Each scene shows the same named points in several views. A view is turned or mirrored, shifted and resized as a whole, has a little noise and may leave points out.
In the rows, zero is written as 128.

Scene 1
View 1
j_161: [127  28  73 154 148  95 135 114  75 110 135 141 142 134 130 186 115 128
 142 147 171 138 119 107 130]
j_898: [126  65  94 160 135 106 164 106  84 109 114 147 148 144 134 135 129 153
 121 114 137 145 109 107 134]
j_630: [103 102 101 138 126  96 169 118 110 110 134 113 171 137 120 140 121 134
 116 137 148 131 131 117 128]
j_316: [ 92 137 119 139  96 139 204 133 137  83 114 146 163 138 127  32 150  81
  73 105 148 120 121 146 168]
j_136: [104   9  71 150 134 114 131 146  91  82 140 148 130 133 120 171 121  56
 115 172 220 114 131 121 161]
j_181: [106  67  96 149 124 114 165 132 101  93 121 138 152 138 123 127 131 103
  98 135 174 127 121 119 150]
j_699: [162  79  85 158 127 133 172  79  91 112 124 198 121 146 154  60 136 112
 171  80  97 142 101 142 153]
j_464: [144 117  65 116 140 103 144  88 141 135 199 130 149 123 131 112 103  57
 231 155 108 103 157 167 132]
j_818: [127  11  80 166 139 109 141 121  64  97 115 162 130 142 135 163 127 120
 119 132 176 139 107 102 148]
j_775: [ 74  73  90 127 135  84 147 148 116 103 151  82 178 129 102 195 109 107
 100 187 202 114 150 108 129]
j_932: [104 111  86 122 133  91 156 120 130 122 167  99 175 126 117 146 111 103
 152 162 145 115 152 135 125]
j_620: [113   4  83 172 148  88 139 123  49 100 101 138 141 146 127 209 122 171
  95 135 187 154 104  73 128]
j_436: [135  66  81 153 120 143 163 114 105  90 131 189 123 139 140  68 138  53
 142 112 152 118 117 150 173]
j_554: [145 118 107 158 121 120 194  78  98 119 108 172 148 149 145  56 140 166
 138  66  77 157  98 123 135]
View 2
j_464: [ 71 137 117  97 116  78 169 189 117 113 171 133  71 137 113  95 201 155
 107  83  49 129 204 121 137]
j_932: [101 133 111 120 154 102 164 155 103 112 148 128  82 138 128 117 171 156
 114 121  99 131 163 118 123]
j_161: [168 139 105 122 155  96 128 166 129 113 181 153 112 133 118  90 127 143
 139  96 114  99 120 118 120]
j_181: [120 137 142 139 154 116 135 148 126 131 165 125 103 129 146  77 138 153
 138 129 131  90 134 141 107]
j_775: [135 136 101 143 201 109 156 133  91 108 145 137  74 134 130 118 154 148
 137 135 143 132 119 102 130]
j_554: [112 136 159 101  64 137 133 172 160 129 161 114 163 140 155  97 123 169
  97 123  73  75 178 179  72]
j_436: [ 78 142 172 131 119  97 127 175 146 149 197 118  93 129 142  39 155 153
 140 105 104  66 163 158 107]
j_699: [103 142 163 105  72 105 125 190 164 138 191 125 137 133 138  59 137 160
 117  95  68  63 179 169  93]
j_316: [ 61 136 183 148 125 137 144 133 134 150 150  95 106 129 175  73 146 167
 123 159 129  77 160 172  84]
j_818: [165 137 124 128 154 100 116 166 140 125 193 149 117 130 129  67 116 144
 149  98 126  76 110 129 116]
j_136: [138 137 128 145 184  89 126 159 122 129 193 143  78 127 125  57 139 141
 162 101 141  86 114 115 131]
View 3
j_620: [ 72 164 133 124 102  85 138  95 141 145 156 144  87 124 108 163 101  98
 149 124 176  99 113 101 118]
j_161: [ 99 179 137 114 119 102 146  90 128 140 156 141 105 126 130 147 104 110
 148 146 191  96 111 111 138]
j_554: [ 95 118 138  81 147 118 111  98  81 150 110 114 168 131 160 143 134 128
 112 143 172 139 139 141 124]
j_316: [115 126 148 112 139 156 133 110 100 142 157 128 178  56 153 125 157 143
 105 162 151 143 154  98 132]
j_464: [153 195 144  92 160 140 147  71  98 131 150 120 167 127 168 111 122 128
 137 203 225  97 114 124 180]
j_818: [ 96 173 144 114 116 103 152  98 125 142 156 150  99 114 136 154 106 125
 145 125 174 105 116 115 128]
j_898: [ 89 149 137 106 125 107 130  95 114 145 140 132 131 121 136 147 119 114
 133 143 179 116 125 116 128]
j_699: [118 149 149  76 152 124 140  96  80 145 124 130 152 130 179 144 124 149
 122 132 172 131 130 151 134]
j_136: [114 193 149 128 117 119 167  97 135 137 179 154  98  88 134 145 112 130
 147 139 175 100 115  97 141]
j_775: [106 185 134 148 110 125 145  86 152 134 189 139 117  78 104 128 122  97
 147 188 196  87 118  64 151]
j_630: [ 98 151 132 113 127 116 124  90 117 141 147 123 143 112 127 135 124 104
 132 167 190 111 127 101 138]
j_932: [118 172 135 119 135 131 132  80 123 133 162 123 153 104 131 121 127 109
 136 194 210  98 121  94 160]
j_436: [131 168 158  96 144 140 164 102  95 142 156 142 141  90 175 136 129 159
 128 137 163 127 133 128 141]
View 4
j_181: [134 141 146 142 147 116 117 126 121 112 135 164 115 132 117  91 141 138
 139 127 131 144 144 140 147]
j_699: [117 155 163 177 171 175 139  87 127 118 103 137 119 177 124 120 132 108
 146 128 111 164 133 110 136]
j_161: [121 129 169 130 172 117 133 141 119 110 131 168 120 147 148  83 136 133
 134 102 147 147 151 158 128]
j_136: [128 149 154 126 159  95 122 141 123 113 141 183  94 147 126  76 147 130
 147 104 149 152 154 173 149]
j_620: [104 122 163 121 167 109 130 163 108  93 129 148 122 128 145  77 145 157
 133 108 155 143 168 170 104]
j_775: [155 115 159 117 148  85 116 152 120 119 160 194 131 113 140  75 133 139
 117 111 145 127 135 154 159]
j_932: [158 118 166 134 159 118 125 122 125 130 150 187 139 135 145  98 122 118
 115 113 129 134 117 126 163]
j_630: [141 119 157 139 151 125 123 128 121 115 139 164 138 125 133  96 131 137
 124 126 127 135 131 125 145]
j_316: [151 155 124 165 117 137 106  95 127 116 132 155 115 121  82 109 141 133
 144 159 105 147 126 102 172]
j_898: [118 129 159 145 161 138 130 128 116 106 123 143 128 139 134  99 138 139
 134 125 131 145 145 133 124]
j_464: [160 134 184 152 180 137 140  95 137 148 140 200 130 176 151 113 115  81
 121  99 120 147 103 117 179]
j_554: [117 138 157 174 158 177 133  97 120 107 105 120 139 147 124 124 131 133
 138 145 107 152 131  94 125]

Which points are out of place in each view (at most two, in the order of its rows)? Write none if all are in place.
view 1 -> j_136
view 2 -> j_316
view 3 -> j_775, j_630
view 4 -> j_699

Scene 2
View 1
j_476: [120  76 145  76 165 166 157 164 145  44 147 169  99 124 151 120 118  98
 168 129 132 110 154 182 122]
j_75: [129 118 123  73 148 128 115 161  97  63 184 138 115 114 143 155 148 127
 162 133 174  95 153 144 137]
j_590: [119 112 142 117 134 129 128 134  77  76 154 180 121 131 172 118 151  99
 152 123 112  81 153 157 130]
j_831: [130 143 123 101 126 104  90 138  50  88 190 151 135 119 158 153 177 126
 154 127 160  76 152 128 139]
j_865: [126 133 111  81 141 107 106 174 104  81 184  89 107  90 125 143 111 158
 167 117 171 101 148 132 169]
j_457: [117 115 123  98 145 121 139 160 106  69 158 123 102 106 138 119 103 126
 154 126 135  91 150 151 151]
j_839: [123 127 132 103 127 115  89 156  94  96 177 136 118 103 154 128 144 144
 173  99 137 102 148 143 160]
j_487: [133 136 117  72 136 112  83 164  82  83 200 122 124 105 142 163 161 148
 169 122 185  98 150 130 151]
j_170: [129 121 135  84 135 127  89 160  98  86 188 148 123 111 158 147 163 137
 178 109 161 104 151 146 146]
j_524: [133 150 106  78 136  95  96 152  51  75 204 115 129 108 136 175 163 141
 147 144 198  73 151 115 146]
j_422: [134 139 116  76 139 108  99 151  63  71 199 136 131 115 144 172 173 131
 153 141 192  79 153 126 135]
j_934: [116 106 139 119 142 132 147 139  94  69 143 168 111 124 163 107 125  99
 151 125 103  84 153 164 134]
j_758: [127 104 131  62 151 141 108 174 126  68 182 137 109 108 142 147 139 136
 178 118 170 117 151 155 143]
View 2
j_476: [ 94 124  42 123 119 115 146 112 179 126 136 199 148 169 145 147 101 152
 152 107  94 136 140 132 119]
j_934: [ 88 118  73 128 163 133 164 130 144 133 135 178 133 152 160 163 114 145
 120  87  99 123 141 144  86]
j_839: [126 107  87 165 184 125 164  89 162 133 110 158  90 141 139 168 135 125
 128  94 140 101 147 130 106]
j_457: [ 98 106  65 142 177 113 173 108 169 132 117 168 129 173 132 182 132 148
 125 106 114  99 138 134 107]
j_75: [109 110  75 147 171 105 166  80 166 171 142 168 117 149 129 160 140 142
 142 117 139 109 148 120 134]
j_422: [111 111  97 155 194 107 173  69 151 203 156 157 104 127 129 161 158 140
 134 121 157 105 150 119 138]
j_865: [121  95  72 164 193  99 176  75 184 143 104 153 106 170 107 193 153 141
 133 122 146  79 140 121 131]
j_487: [126 106  91 167 190 105 169  64 166 176 130 153  92 138 122 166 153 130
 140 117 160  96 150 116 137]
j_758: [123 113  64 155 149 105 152  75 187 144 123 174 111 157 124 155 126 138
 155 119 134 112 148 118 137]
j_170: [128 114  87 162 168 118 156  78 163 154 126 165  92 132 138 152 135 125
 141 103 144 112 149 122 121]
j_831: [112 115 107 159 201 124 173  83 134 187 149 153  92 116 147 161 149 132
 123  99 153 108 151 128 112]
j_524: [108 104  97 156 214  98 188  71 150 203 150 148 109 140 118 180 169 147
 125 127 160  88 149 117 137]
View 3
j_170: [107  97 135 159  94 173 158 179 144 100 152 155 168 125 138 126 124 143
 141 121 120 102 146 177 111]
j_487: [ 96  94 168 156  92 173 147 176 146  95 151 148 150 121 132 126 102 132
 142 116 113  86 153 178 108]
j_457: [133  96 140 154  97 174 126 185 140 136 147 150 163 159 127 123 125 130
 129 126 139  94 121 127 117]
j_934: [143  94 103 153 106 164 138 183 134 128 137 150 171 155 119 124 142 152
 122 137 131 122  94 126 111]
j_524: [ 92  89 188 149  97 169 136 173 143  83 136 135 127 118 111 126  84 133
 136 120  99  84 136 172 100]
j_839: [112  86 138 153 101 170 154 187 146 110 159 155 163 142 133 139 122 154
 126 125 141  96 150 166 116]
j_75: [113 105 149 159  90 175 137 175 142 108 141 149 160 126 131 114 118 123
 148 119 107  97 129 157 107]
j_422: [ 96  98 170 155  92 172 144 171 143  84 138 143 143 111 121 120 100 131
 145 118  95  92 135 179 100]
j_758: [117 113 137 166  79 180 143 176 143 120 148 159 178 125 148 109 129 113
 158 111 112  96 140 157 114]
j_865: [110  94 177 155  86 179 129 184 148 127 159 150 149 148 135 129 104 120
 135 115 140  70 158 149 119]
j_590: [133  90 101 151 113 161 151 181 133 108 135 149 169 142 114 127 138 163
 122 139 121 126  96 145 107]
View 4
j_839: [129 146 157 130 150 145 103 123 164 156 120  84 158 151 115 170 166 125
 164 146 138  97 127 137 117]
j_422: [115 129 139 182 130 129 152 110 152 151 103  90 153 150 126 173 142 172
 163 132 157  65  95 106 140]
j_457: [121 167 124 144 150 119  99 126 173 167 125  89 189 140 139 129 144 140
 165 126 139 129 137 184 140]
j_831: [110 113 158 166 137 150 147 118 162 168 111  78 151 164 115 177 150 151
 153 141 148  56 110 121 134]
j_75: [123 157 128 177 148 121 117 113 160 152 106  97 161 146 134 158 144 156
 164 120 140  94 109 126 147]
j_934: [100 141 147 165 169 142  96 134 191 200 117  81 179 169 120 139 148 123
 145 116 118 104 146 197 162]
j_590: [ 98 125 158 169 167 153 106 133 189 199 114  79 165 177 113 159 151 123
 139 121 118  84 138 175 160]
j_758: [134 185 129 168 160 115  88 111 160 142 106 108 157 143 135 160 154 140
 170 116 129 116 114 120 145]
j_170: [128 151 153 158 154 137 103 115 162 152 107  94 146 156 118 176 163 135
 162 129 131  89 112 111 132]
j_476: [113 189 120 190 187 113  62 124 187 178 105 107 174 159 137 134 144 128
 152  86 102 134 137 174 185]
j_487: [131 148 141 157 133 127 130 107 147 136 107  92 151 143 128 175 153 158
 171 140 153  84 102 101 120]

Which points are out of place in each view (at most two, in the order of its rows)? Write none if all are in place.
view 1 -> none
view 2 -> j_524
view 3 -> j_422, j_758
view 4 -> j_457
